Each row is a point on a landscape with many valleys, with its height.
From any point a ball rolls to the lowest of the 6 points nearest to it. It stops when none of these is lower. Distance is the straight distance between rows; heights are no part of it.
nol: [136 139 113 126 119 130 130 115 129 131 122 132 147 142 118 121 124 124
 124 130 139 132 133 139  97 134 125 148 133  95 128 134 108 140 138 147
 120 142 127 122 117 134 108 118 134 101 131 133 129 134 109]  height 340
vita: [160  95 143 141 129 138 137 217 126 144 144  77 129 121 156 138 126  80
 126 107  75 133 107 127 144 160 147 121  92 139 110  94 139 129 117 144
 110 103 116 158 130  75 114 120 113 130 140 119 113 143 159]  height 416
Kifo: [133 122 125 119 133 145 113 143 158 100 105 148 125 155 149 167 122 134
 143 152 108 120 103 161 144 155 138 120 101 140 114 103 173 136  93  96
 158  85 123 129 104 130  94 142 136 136 139 132 102  99 170]  height 232
Mobo: [136  98 142 119 142 129 155 197 116 150 154  86 136 110 137 114 124 105
 122  92  98 126 138 114 123 125 143 128 118 130 136 127 100 133 135 145
 106 132 117 145 153  92 122 135 119 121 120 115 133 147 137]  height 364
Rig: [152 173 114 109  98 150 127  76 125  84  96 162 135 134  95  90 110 158
 105 129 164 138 148 143 131 109  84 137 143 116 146 158 126 150 141 140
 117 162 150 104 156 164 152  86 141 118 140 142 162  98 115]  height 159
gire: [ 94 126 149 186 162  73 125  90  81 176 173 120 102 109 135 125 157 116
 114 125 135 119 111  79 131 128 162 108 163 151 130 150 112  88 156 102
 161 136 117 130 119 122 160 177 119 169 113 126 120 174 102]  height 80
vepeg: [143 131 150  94 130 141 173 153 105 135 131 103 138 117  87  90 132 133
 109  80 147 124 185 135 127  86  99 134 147 124 158 164  77 139 138 164
  93 167 126  99 190 131 168 115 131 102 123 120 165 116 129]  height 158
Mos: [144 160 106 116 103 152 112  78 154  90  87 166 145 155 110 118 126 154
 130 148 155 145 126 160 118 133  97 145 134  95 130 133 129 149 130 138
 124 128 147 121 126 164 122  97 139 114 139 149 141 104 106]  height 222
zona: [148 116 122 114 123 143 133 166 141 124 124 120 148 142 139 139 115 114
 134 124 113 125 124 148 122 141 132 139 113 112 122 111 121 143 117 142
 116 116 121 139 132 118 100 114 132 110 127 128 127 130 135]  height 546
zozo: [123 131 127 171 140  95 117 136 113 171 149 101 122 125 145 118 141  99
 136 116 119 118 103 104 100 154 157 140 135 101 114 117 111 107 149 137
 139 136 126 138 103 105 116 144 116 116 124 125 111 178  82]  height 422
nez: [128 148 132  90 105 152 146 115 126  90 108 155 131 133  99 111 110 152
 121 134 150 126 163 140 134 104  88 136 130 126 142 141 134 144 114 131
 109 141 141 117 159 167 139  81 148 137 132 138 155  79 142]  height 147
fodo: [ 99 124 144 115 129 119 138 129 103 127 143 141 123 110 123 146 142 140
 125 114 134 112 145 102 141 100 132 121 142 164 123 149 122 129 123 103
 132 129 121 129 134 128 127 141 139 155 116 123 132 128 155]  height 83
Mokal: [100 135 127 158 151  83  90  38 117 152 161 150 108 114 123 137 149 144
 124 144 136 127 106  92 126 129 153 119 164 146 124 144 138  96 147  94
 159 124 119 111  84 126 141 182 105 144 128 120  97 159  97]  height 93
Rosu: [125 113 139  95 132 135 160 171 103 141 148 102 133 109 114 117 132 121
 117  90 131 124 164 119 129 106 120 121 136 144 145 145  88 143 129 148
 103 144 118 128 166 121 134 120 136 126 122 120 147 127 139]  height 120
pil: [112 140 115 152 147  89  90  64 152 144 136 142 109 132 143 152 137 132
 142 157 111 135  94 120 127 161 160 123 134 128 108 112 156 102 142  79
 159 114 123 117  72 115 117 177 112 147 146 121  77 151 103]  height 112
buru: [113 138 115 135 123 103 115  58 116 132 135 161 130 125 112 128 144 143
 123 142 155 130 138 115 115 110 136 137 163 133 136 150 111 123 149 127
 133 142 141 115 106 146 127 134 129 123 127 130 138 134 102]  height 131
Vod: [116 139 126  94 111 150 130 106 130  93 115 159 123 124 116 141 119 156
 118 132 146 126 161 130 146 108 104 132 136 148 134 141 139 135 117 112
 129 130 139 120 136 162 133 104 145 141 128 132 149  93 154]  height 163
vas: [132 137 116 105 117 123 118  95 137 108 118 153 133 144 119 133 124 147
 132 141 147 125 133 134 116 122 121 142 133 125 121 133 123 139 130 124
 136 129 137 130 118 139 115 122 139 122 130 133 138 112 124]  height 60
toka: [106 120 144  80 118 135 157 161 107 119 134 130 124  98 105 128 116 140
 124 104 144 105 183 119 155  95 112 115 132 168 139 152 115 137 112 124
 111 136 128 128 166 139 140 117 146 148 107 123 162  93 173]  height 102
Fanu: [140 136  98 131 117 142 107 103 181 112  89 161 137 161 130 150 125 140
 150 167 138 142  90 174 117 161 123 137  97  83 119 100 158 148 115 125
 146 100 137 130  95 142  99 123 133  97 144 150 110 104 107]  height 247
lan: [113 126 129 152 131  92 120 110 122 147 145 131 122 130 141 138 140 119
 140 137 122 119 103 121 111 148 147 128 129 130 112 128 127 115 141 108
 141 135 122 130  97 121 119 144 124 142 129 118 105 158 116]  height 269
Toruf: [141 137 102 126 122 136 114 121 162 118 110 142 141 153 135 146 129 122
 141 151 124 132 103 158 114 150 124 146 107  97 116 111 135 131 124 133
 135 117 128 136 107 140  97 119 136  98 132 140 119 126 113]  height 274
Vaz: [105 135 107 163 145  76 102  37 120 152 151 145 121 121 117 127 147 142
 127 144 157 132 113 105  97 129 150 137 157 116 134 140 121 104 165 132
 143 145 130 108  91 141 134 161 111 118 125 131 117 161  78]  height 188
pag: [112 133 122 108 130 123  91  60 152 103 129 165 112 121 136 163 141 175
 130 150 139 125 129 118 151 108 134 114 136 163 122 132 153 118 123  82
 149 114 131 122  96 147 123 146 121 161 132 132 126 116 147]  height 167
godu: [133 155 118 101  91 176 116 107 154  55  88 174 118 134 126 115 113 173
 127 159 143 153 146 155 145 113  87 126 123 121 132 120 167 143 114 129
 125 135 159 117 146 195 150  80 141 146 130 149 149  66 151]  height 105
nased: [143 130 107 117 120 158 117 139 178  99  86 163 135 171 137 164 120 151
 147 165 134 122 104 167 127 148 112 124  96 114 122  96 169 149  92 116
 147  98 129 141 114 147 106 113 148 113 134 147 121  89 152]  height 282
gofos: [124 113 150 163 148 108 141 175  96 174 170  82 119 115 146 107 144  99
 110 100 114 116 113  97 119 138 161 124 137 125 129 129  93  99 150 145
 117 146 127 141 140  82 146 147 119 134 114 124 133 188 112]  height 324
rafem: [135 127 118 125 128 132 121 132 152 125 109 143 137 153 143 162 126 133
 142 153 111 126 108 141 124 155 141 136 116 131 108 112 154 134 109 111
 143 102 124 129 103 132  92 138 127 123 131 129 110 127 135]  height 314
Kana: [144 161 104 118 107 128 116  62 133 103 107 161 142 146  99 116 126 155
 116 146 166 138 142 139 111 113 106 143 145 112 135 143 117 141 141 134
 121 143 150 112 124 156 137 102 137 112 139 142 144 110 104]  height 166
Buti: [116 138  95 130 132 108  96  38 145 129 124 152 128 135 120 147 139 149
 129 155 145 138 105 128 112 128 135 140 145 124 121 127 137 123 143 107
 147 126 131 115  85 139 118 157 114 125 135 133 113 134  99]  height 207
Benov: [120 141 119 109 123 122 126  74 106 116 131 149 130 121 101 128 135 150
 111 114 169 121 161 116 120  89 116 132 156 140 146 156 101 127 143 127
 122 144 140 112 133 155 144 119 134 133 120 133 147 123 118]  height 72
Tonof: [138 109 125 147 126 129 126 166 130 151 139  90 136 129 149 122 132 100
 133 118 116 130 109 129 106 152 141 147 104  95 121 110 112 124 145 155
 116 137 124 138 124 102 112 131 118 106 129 121 121 163 101]  height 587
Nup: [124 101 153  73 132 138 177 201 111 135 131  96 136  95  96 103 118 124
 120  75 123 126 193 130 151  82 110 117 136 143 156 151  97 145 124 157
  90 146 116 127 192 128 149 110 133 114 117 112 162 102 153]  height 148
tofib: [114 109 151 138 142 109 150 185  89 159 165  89 123 102 149 115 144 101
 126  98 109 118 121  96 126 116 150 116 145 146 131 143  99 114 136 130
 122 141 117 137 146  90 143 144 125 150 111 115 135 167 138]  height 132
Guzaf: [141 152 120 107 118 140 144 108 125 102 113 145 136 135 100 104 124 146
 118 120 157 133 155 137 110 109  93 145 145 119 141 154 110 143 134 145
 111 158 137 104 155 150 142  96 145 117 137 134 164 106 123]  height 152
dirit: [114 121 143 179 141  94 128 137  99 169 154 104 110 122 153 118 138 100
 124 120 107 120  98  96 123 156 163 128 130 124 120 120 112  92 145 120
 143 131 127 138 111  89 126 150 119 143 129 122 105 175 103]  height 295
nopo: [128 125 123  91 118 165 151 163 148  95 107 147 132 131 116 131 110 139
 129 134 128 119 164 149 144 121 100 126 116 134 138 128 143 151 101 127
 114 125 126 136 165 155 125  95 150 125 115 125 148  80 165]  height 237
Peduk: [151 169 143  85 112 145 163 119 112 110 103 127 132 126  85  67 118 145
 110 101 151 127 173 157 130  96  68 126 145 125 158 165 106 144 131 153
 102 175 140  99 197 157 171  78 141 112 134 129 175  96 124]  height 170
Nupu: [102 127 140 191 153  82 133 109  82 190 172 116 109 115 135 102 152 113
 117 123 139 113 113  81 117 136 164 116 165 123 126 142 105  87 163 127
 152 141 121 129 116 113 151 161 116 151 112 130 119 182  91]  height 126
zasef: [113 131 127 121 135 115 118 107 131 124 130 145 123 125 142 153 133 134
 133 150 120 119 119 127 127 133 146 121 128 146 116 128 143 116 125  93
 150 115 127 131 104 133 114 152 130 148 133 129 120 132 140]  height 303
vola: [ 95 120 165 167 154  90 150 154  75 162 165 106 110 102 147 119 147 108
 113 102 116 116 115  90 140 119 157 109 148 154 125 148 106  97 136 114
 143 127 120 142 138  98 154 165 130 172 108 122 128 171 141]  height 110
Zuz: [110 136 116 158 139  89 108  77 100 160 145 132 126 130 125 124 146 125
 121 123 143 128 118  98 103 128 151 136 150 118 123 136 111 112 156 127
 141 140 133 112 105 130 129 153 115 130 124 128 115 161  88]  height 206
Ger: [124 135 131 127 127 117 144 107  97 142 140 127 141 127  91 104 129 130
 114  99 162 121 161 114 102 108 117 139 151 119 144 161  83 132 150 151
 104 160 131  97 141 140 146 125 131 115 126 129 153 135 105]  height 109
mimap: [167  99 126 105 125 176 152 202 153 129 117 100 153 134 127 122 109 107
 127 113 116 151 140 161 127 133 110 137 100 105 141 110 119 160 104 186
  97 129 114 142 168 110 120  96 122  85 128 120 138 109 123]  height 473
Rozan: [156 108 142 198 136 129 126 202 133 162 150  55 126 113 162 120 126  65
 135  98  81 141  91 110 143 171 153 127  84 129 116  78 134  97 134 141
 117 107 124 159 112  41 137 122 102 135 138 122 114 180 117]  height 633
Rupuv: [125 135 113 123 135 116  97  71 155 116 109 157 121 142 142 161 136 148
 144 161 125 137 102 139 129 144 139 131 130 135 117 115 161 124 125  83
 159 107 129 118  86 136 107 152 122 139 143 133 107 122 126]  height 165
zaz: [129 133 115 193 132 105 106 145 138 167 136  86 125 143 153 126 132  73
 156 134  97 122  82 127 114 189 156 136 103 100  99  89 147 108 139 130
 143 119 118 141  81  84 106 137 104 114 144 123  87 173  89]  height 233
Nuna: [161  90 144 118 135 153 149 221 134 128 129 101 139 117 151 152 114  97
 131 108  74 127 123 133 153 138 144 112 101 156 124 104 141 148  94 134
 114  90 114 151 137  91 105 127 129 133 129 111 124 121 179]  height 116
bazim: [136 137 120 101 106 181 132 152 167  70  83 182 115 156 127 140  94 161
 128 166 131 136 134 163 143 124  99 123  97 124 132 110 178 148  90 125
 133 113 154 132 147 176 127  87 143 137 121 155 133  59 167]  height 227
novis: [133 126 139 187 142 118 109 167 133 150 132  84 113 134 162 136 127  68
 151 130  76 125  87 129 135 180 158 126 104 127  92  90 155 104 121 109
 142 108 116 143  90  85 104 141 110 133 147 127  89 163 130]  height 329
tifug: [117 118 148 184 150 101 142 158  89 184 175  92 120 112 141  98 141  99
 114 100 130 111 109  89 109 134 158 130 147 115 129 131  99 101 163 150
 124 141 117 139 135  94 148 145 116 133 121 127 124 183  88]  height 271
tak: [142 106 141 161 132 127 134 194 116 167 158  70 134 120 153 108 130  86
 127  94  98 137 113 110 119 150 149 133 110 112 120 103 100 116 147 165
 108 138 116 137 130  68 140 131 101 115 134 115 123 177 100]  height 612
did: [120 163 110 101  98 146 109  58 130  76 107 173 120 127 112 117 119 170
 119 144 161 135 158 136 140  93  88 128 151 138 146 149 143 134 127 121
 122 148 163 108 133 178 155 102 135 140 128 140 155  91 140]  height 127
kun: [149 105 128 103 124 160 143 199 151 102 119 134 136 133 137 152 109 119
 135 139 102 117 135 151 148 135 124 121 100 150 121 103 156 152  88 126
 119  97 114 151 153 128 104 114 139 132 122 120 129  88 188]  height 332
biba: [ 93 110 155 107 129 119 163 169  86 145 159 113 125  90 119 131 133 132
 124  96 131 109 149 100 142  91 135 106 150 174 131 159 107 129 122 117
 118 127 120 137 154 121 146 144 134 156 107 113 141 135 161]  height 121
zisu: [138 127 118 106 116 157 126 140 149  97  93 156 134 150 133 146 119 145
 137 150 130 123 132 152 136 134 112 134 104 123 122 118 152 147 105 123
 134 111 130 133 136 152 109 107 140 126 128 139 136  89 158]  height 356
bupa: [ 95 122 157 168 152  89 138 123  77 171 174 109 109 109 137 111 145 115
 114 105 127 107 119  82 126 120 150 113 160 132 127 152 104  94 159 129
 139 143 123 129 136 119 152 163 122 156 109 128 131 174 103]  height 118
Bag: [143 129 139 103 123 133 160 148 113 131 124 111 138 125  98  97 128 128
 123  98 146 128 169 127 111 100 109 136 139 114 153 149  77 147 140 160
  97 162 124 108 170 128 143 114 139  98 130 115 156 129 118]  height 151
liv: [128 117 157 156 138 103 138 175 114 141 140  93 121 119 163 132 132  80
 133 121  83 118 104 117 140 161 155 119 116 145 112 109 137 108 114 111
 143 112 113 151 114  85 112 147 123 162 133 115 102 159 155]  height 472
Bafeg: [156 158 124  98  99 173 150 130 135  85  86 154 136 144  96  88 107 145
 121 139 138 142 147 176 127 126  81 137 126  99 139 138 137 160 114 156
 109 147 147 119 178 163 146  74 149 116 127 141 156  78 138]  height 230
niv: [127 111 147 107 137 126 171 171 103 150 148  96 131 104 100 106 130 125
 115  76 140 128 168 111 118  89 128 127 154 124 147 158  73 126 142 162
  97 155 118 123 174 114 150 124 137 110 121 117 149 135 125]  height 144
Nat: [141 119 149 201 136 116 126 187 118 177 154  59 116 118 160 105 137  68
 126 101  91 121  90 100 143 167 156 123 102 125 118  91 119  90 147 142
 123 126 130 166 122  43 153 125 100 138 136 111 113 187  99]  height 713
fuvul: [124 136 121 137 142 108  93  92 172 120 114 142 119 149 150 172 130 137
 156 167 102 136  79 159 134 167 148 114 108 135 109  98 183 119 125  72
 166  91 127 111  72 128 100 172 122 136 156 132  72 130 131]  height 49
gazo: [104 132 131 100 113 127 120  74 104 110 137 151 127 107 108 143 132 167
 117 121 167 113 167 102 156  70 117 116 151 175 146 168 133 127 129 106
 132 135 135 121 124 160 157 129 127 155 114 130 151 116 152]  height 53
sibif: [108 118 152 151 145 106 132 151  98 163 153 104 119 110 146 124 144 112
 121 112 118 119 116 102 124 132 155 121 136 139 115 133 112 110 138 122
 138 137 122 141 131 104 125 149 130 151 124 120 121 170 138]  height 57
Gadud: [127 118 130 107 129 139 136 159 133 112 115 128 135 138 145 152 119 119
 131 139 114 110 126 132 131 142 137 124 107 142 111 122 142 137 108 112
 131 104 115 141 128 123  97 134 138 138 127 122 125 112 158]  height 413
soge: [103 117 154 132 142 100 146 155  96 141 151 121 114 107 142 140 138 121
 123 118 108 109 123 104 141 124 148 110 135 169 116 143 125 110 125 102
 138 122 113 145 131 103 124 155 135 165 115 122 126 147 157]  height 171
dizar: [105 126 128 140 146  92  94  52 131 130 141 154 112 118 134 150 141 155
 138 153 129 131 111 106 130 122 151 118 143 160 129 140 144 111 134  83
 153 113 126 118  90 131 126 174 116 159 137 115 103 146 122]  height 117
terer: [144  97 140  73 129 158 169 224 132 121 123 106 132 104 128 120 105 123
 126  97 108 130 171 143 152 107 109 112 112 149 144 122 132 149  97 155
  87 117 116 140 181 119 127 103 141 126 119 115 148  79 184]  height 215
Fogu: [ 91 127 146 161 155  84 112  70  84 154 167 132 109 109 133 135 156 141
 116 130 138 119 117  87 134 110 160 107 168 170 133 155 129 101 147  94
 167 124 117 128 102 129 152 171 115 165 114 118 103 158 122]  height 61
pek: [155 144 130  92 112 156 141 134 141 106  98 131 142 139 106  99 111 132
 124 121 143 136 144 161 114 126  91 139 128  96 143 142 114 158 118 160
 105 146 134 121 158 147 128  86 140  99 129 130 151  99 124]  height 252
givu: [164 107 119 124 122 159 132 184 155 126 116 101 162 146 137 133 113  99
 138 123 115 145 118 156 115 149 116 141  90  94 120 100 112 155 112 168
 107 124 114 140 136 115 108  97 122  77 138 123 128 126 122]  height 536
Mag: [129 162  99 136 117 115  99  14 139 115 115 164 146 138  96 114 132 161
 116 141 175 147 134 133 112 112 111 151 156 107 145 154 124 134 151 144
 135 140 154 102 101 159 138 139 124 111 143 135 134 128  89]  height 265
tet: [119 135 137  94 121 124 148 131 108 123 134 133 138 111 100 120 121 147
 118 108 149 110 168 122 127  92 110 127 152 152 143 155 110 139 122 125
 115 142 131 116 153 144 142 112 147 131 121 120 158 111 146]  height 91
zuvo: [ 84 126 162 173 155  81 137 102  69 160 174 123 101 101 129 127 155 125
 113 116 132 120 119  74 145 107 155 104 161 181 130 164 114  92 143  96
 163 128 119 136 125 120 166 176 129 187 108 126 118 170 136]  height 76
zunev: [131 134 106 170 135 110  97 123 154 147 116 110 129 158 158 153 138  87
 165 149  99 131  71 151 120 193 144 134 109  99 101  90 165 114 135 109
 147 107 124 123  73 111  94 147 120 106 149 136  76 160  94]  height 119
liri: [153 114 109 140 122 143 114 165 151 141 114 103 142 155 145 141 123  96
 143 135 111 135  97 157 113 167 135 143  94  91 114  92 138 139 118 150
 122 118 117 138 109 112  95 118 122  88 131 130 113 144 116]  height 394
nodas: [124 142 113  96 109 162 105  98 165  67 100 179 108 142 140 149 118 181
 129 168 148 138 144 135 156 112 103 116 119 148 135 113 167 134 107  93
 140 115 149 120 129 173 140 107 135 152 131 141 142  75 166]  height 210
fimeg: [119 142 101 156 137  87  92   4 131 136 130 157 130 126 111 127 144 155
 120 151 167 148 119 111 101 117 131 139 167 108 137 149 112 114 169 135
 147 138 146  97  79 150 139 161 109 108 130 131 120 144  75]  height 254
dolu: [120 158 132  98 103 146 130  85 115  90 116 160 126 122  97 106 119 160
 108 115 164 127 171 132 146  84  82 131 144 143 152 164 130 138 128 127
 114 161 151  98 155 182 160  91 142 141 122 133 167  94 144]  height 136
guvel: [121 143 116 114 121 118 100  54 136 106 124 158 128 134 125 140 138 168
 131 149 153 131 126 112 122 112 127 128 140 143 130 146 133 124 133 102
 142 121 139 113 101 148 135 140 125 135 131 134 133 119 114]  height 161
Fabup: [119 115 151 139 143 109 154 158  86 169 168  95 129 104 121 107 144 114
 113  92 131 118 142  85 110 110 144 122 150 130 148 152  84 117 144 150
 115 148 123 121 155 111 159 145 130 126 105 126 135 166 118]  height 181
tevo: [111 137  99 168 140  81  94  46 149 159 127 144 124 130 131 136 141 132
 141 156 129 144  93 128 110 162 137 138 140  93 111 113 152 109 167 116
 149 133 133 116  69 134 105 163 109 107 144 133  92 153  64]  height 164
gem: [155 122 131  96 115 167 151 167 142 107 100 130 143 135 110 122 110 130
 129 130 127 133 151 153 128 124 102 140 113  99 140 133 119 160 110 156
 101 132 119 131 163 139 122  87 144 105 127 129 148  93 137]  height 281
lago: [141 109 138 156 138 125 138 187 119 156 150  83 131 120 160 119 130  84
 134 110  93 126 105 118 126 153 155 136 105 117 113 108 117 119 129 144
 121 129 119 150 118  85 118 134 118 129 129 119 117 167 124]  height 632
fulov: [162  94 134 130 130 153 139 208 143 138 134  85 144 120 141 141 118  92
 127 103  96 148 121 135 125 144 139 131  90 123 118  96 122 147 113 162
 105 120 114 145 149  84 114 116 114 103 131 119 126 139 142]  height 528
ziba: [139 105 126  79 114 179 153 212 159  92  99 139 126 138 135 135  96 133
 127 144 113 112 155 160 160 124  94 116  95 139 135  97 163 164  78 138
 116  98 119 147 169 155 119  97 142 131 116 128 146  54 190]  height 290
daged: [117 123 138 134 130 103 130 137 113 143 147 122 117 120 147 137 135 123
 129 130 119 120 122 115 120 133 146 127 132 144 112 135 121 118 131 113
 142 129 114 132 118 115 112 143 125 139 127 124 124 149 139]  height 279
navat: [142 131 122  94 105 173 145 157 155  81  88 149 135 143 119 120 100 141
 130 156 128 132 141 168 142 123  92 127 108 119 130 113 148 154  98 139
 111 118 143 135 167 165 129  85 152 123 128 142 146  73 158]  height 288
Kis: [149 137 103 123 115 166 115 136 173 104  81 150 151 174 123 130 122 127
 139 160 139 144 100 172 118 150 109 144 102  74 128 101 145 155 110 155
 131 117 137 136 115 148 104  96 142  84 133 149 127 101 120]  height 262
Zav: [127 135 133 193 145 105 117 143 122 177 145  85 122 128 158 112 136  85
 133 126 102 125  92 117 122 168 158 128 112 107 109 105 131  98 147 129
 143 128 123 144  96  79 118 149 110 133 129 124 104 176  93]  height 380
fono: [ 94 128 127 126 137 105 117  75 100 129 158 149 117 106 116 135 141 152
 120 119 154 124 141  89 136  83 136 117 160 171 137 166 115 119 141 104
 143 132 122 118 120 147 147 154 122 149 115 125 134 140 135]  height 37
gekuz: [154  92 132  91 130 167 154 214 147 119 121 108 145 122 132 129 104 108
 124 117 102 135 142 150 148 128 120 127  98 122 135 106 129 156  99 160
  92 109 108 150 167 104 124 101 120 108 122 115 139  93 158]  height 333
supen: [126 145 102 168 145 107  90  83 170 144 106 136 114 154 146 159 136 120
 166 161 107 155  62 156 126 188 134 127 112  96 105  86 188 109 131  91
 159  97 131 110  55 122  98 172 116 108 153 133  57 142  91]  height 95
pef: [165  89 139  87 134 170 172 220 143 126 121  81 149 111 115 114 108 112
 131  89  98 145 171 154 151 108 112 116  99 129 151 115 109 148 107 177
  84 122 110 143 189  98 133  97 113 103 128 106 150  93 152]  height 302
vedu: [123 119 132  94 116 143 141 147 126 113 128 141 133 121 119 144 124 136
 124 129 130 117 153 129 137 107 121 125 131 155 129 138 130 139 108 112
 121 120 125 134 144 143 120 120 149 141 124 130 145 103 162]  height 172
Negif: [136 135 133  90 122 153 150 140 120 113 118 133 137 130 104 108 112 137
 119 113 139 123 172 137 133  97  98 138 135 127 137 144 106 142 119 139
 108 145 137 116 165 152 132  96 144 119 120 132 151  97 135]  height 115
Fisob: [157 109 126 177 127 133 116 175 140 166 144  71 134 133 156 129 131  78
 142 116  87 135  88 131 126 172 149 131  82 104 102  79 135 118 137 149
 121 123 119 145 109  76 114 122 105 107 139 125 101 168 112]  height 493
Bunum: [111 148 118 105 112 141  80  48 152  82 121 168 111 112 134 140 127 187
 128 152 158 138 145 120 149  77 110 119 144 167 144 150 159 120 122  94
 141 121 157 115 106 174 150 130 125 156 125 126 135 106 149]  height 92
Dag: [141 120 125 124 124 128 131 140 118 143 135 115 141 122 124 121 134 112
 124 113 132 122 133 127 101 132 132 140 135 103 125 140  92 131 139 147
 114 146 120 129 136 117 119 128 133 105 130 122 133 143 111]  height 359
fola: [ 97 130 129 125 143 106  85  40 121 125 149 155 107 102 127 149 145 169
 132 146 146 124 128  94 145  98 147 108 159 178 140 156 144 109 139  83
 152 122 128 121  92 144 145 171 111 164 127 118 113 146 137]  height 67
Zud: [115 124 122 135 131 110 128 108 113 144 143 125 132 129 122 127 130 129
 112 125 137 125 136 115 112 121 142 137 142 120 123 144 104 121 146 124
 127 140 129 123 123 124 118 146 133 124 122 127 131 147 110]  height 229
nusav: [116 140 129 169 145  92 112 117 136 143 131 110 110 140 151 148 130 104
 151 147  89 132  88 126 136 175 156 126 120 127  98 102 156  98 130  92
 156 108 113 135  87  99 110 166 116 142 139 127  79 157 117]  height 212
Vavu: [103 133 124 140 139  89 112  78 101 142 143 143 119 123 127 137 144 130
 128 136 139 117 120 101 121 115 145 128 146 147 119 145 124 113 144 113
 151 134 117 120 103 129 126 162 124 141 122 128 114 148 105]  height 111
Puvis: [123 146 108 105 116 137  88  56 159  93 101 170 125 142 129 154 130 171
 134 165 147 138 122 142 131 124 125 128 131 126 136 118 158 130 126 102
 148 113 142 127  97 154 127 123 134 136 138 133 132 103 128]  height 169
deg: [130 126 149 112 141 128 164 153  92 157 144 102 139 110  91  88 141 124
 107  70 153 122 170 108 103  98 118 130 154 128 155 163  66 131 157 170
  94 168 121 104 172 124 164 132 132 106 120 125 153 147 105]  height 143
risu: [133 132 104 138 129 114 102  82 152 128 108 144 135 151 137 149 133 136
 150 160 132 135  99 146 117 148 138 148 123 105 119 119 146 132 138 113
 146 121 130 128  90 133 100 142 121 114 147 129 105 138  99]  height 214
Feg: [147 160 116 116  84 186 125 129 159  62  66 167 126 164 110 106 108 151
 130 165 133 152 122 176 126 142  91 130 109  91 129 115 158 162  98 150
 123 126 156 125 154 176 136  71 144 113 129 158 137  65 135]  height 187
Lere: [151 106 133  84 127 179 166 200 144 101 110 128 133 127 121 124 101 130
 127 125 121 129 161 158 151 117  94 126 109 124 137 115 141 152  86 154
  94 117 124 140 182 135 125  87 134 111 124 128 151  68 166]  height 291
bukim: [136 147 105 117 102 188 119 142 176  67  72 174 124 169 129 129 102 158
 137 175 138 137 106 178 139 143  98 119  90 101 124  88 176 162  85 133
 143 104 150 142 142 180 123  96 139 118 129 160 125  56 157]  height 235

Where does a ball stop that starts at each point below?
fimeg | fono
nopo | fono
liri | fuvul
zona | fuvul
Rozan | fuvul

Call two points neighbours if one is among the 6 nearest of the other. Go from one point of each pair to the other, from neighbour to neighbour, staying as low as possible. Name the highest point that can't be avoided.
fuvul / godu | did
Nuna / sibif | kun
sibif / fono | vola
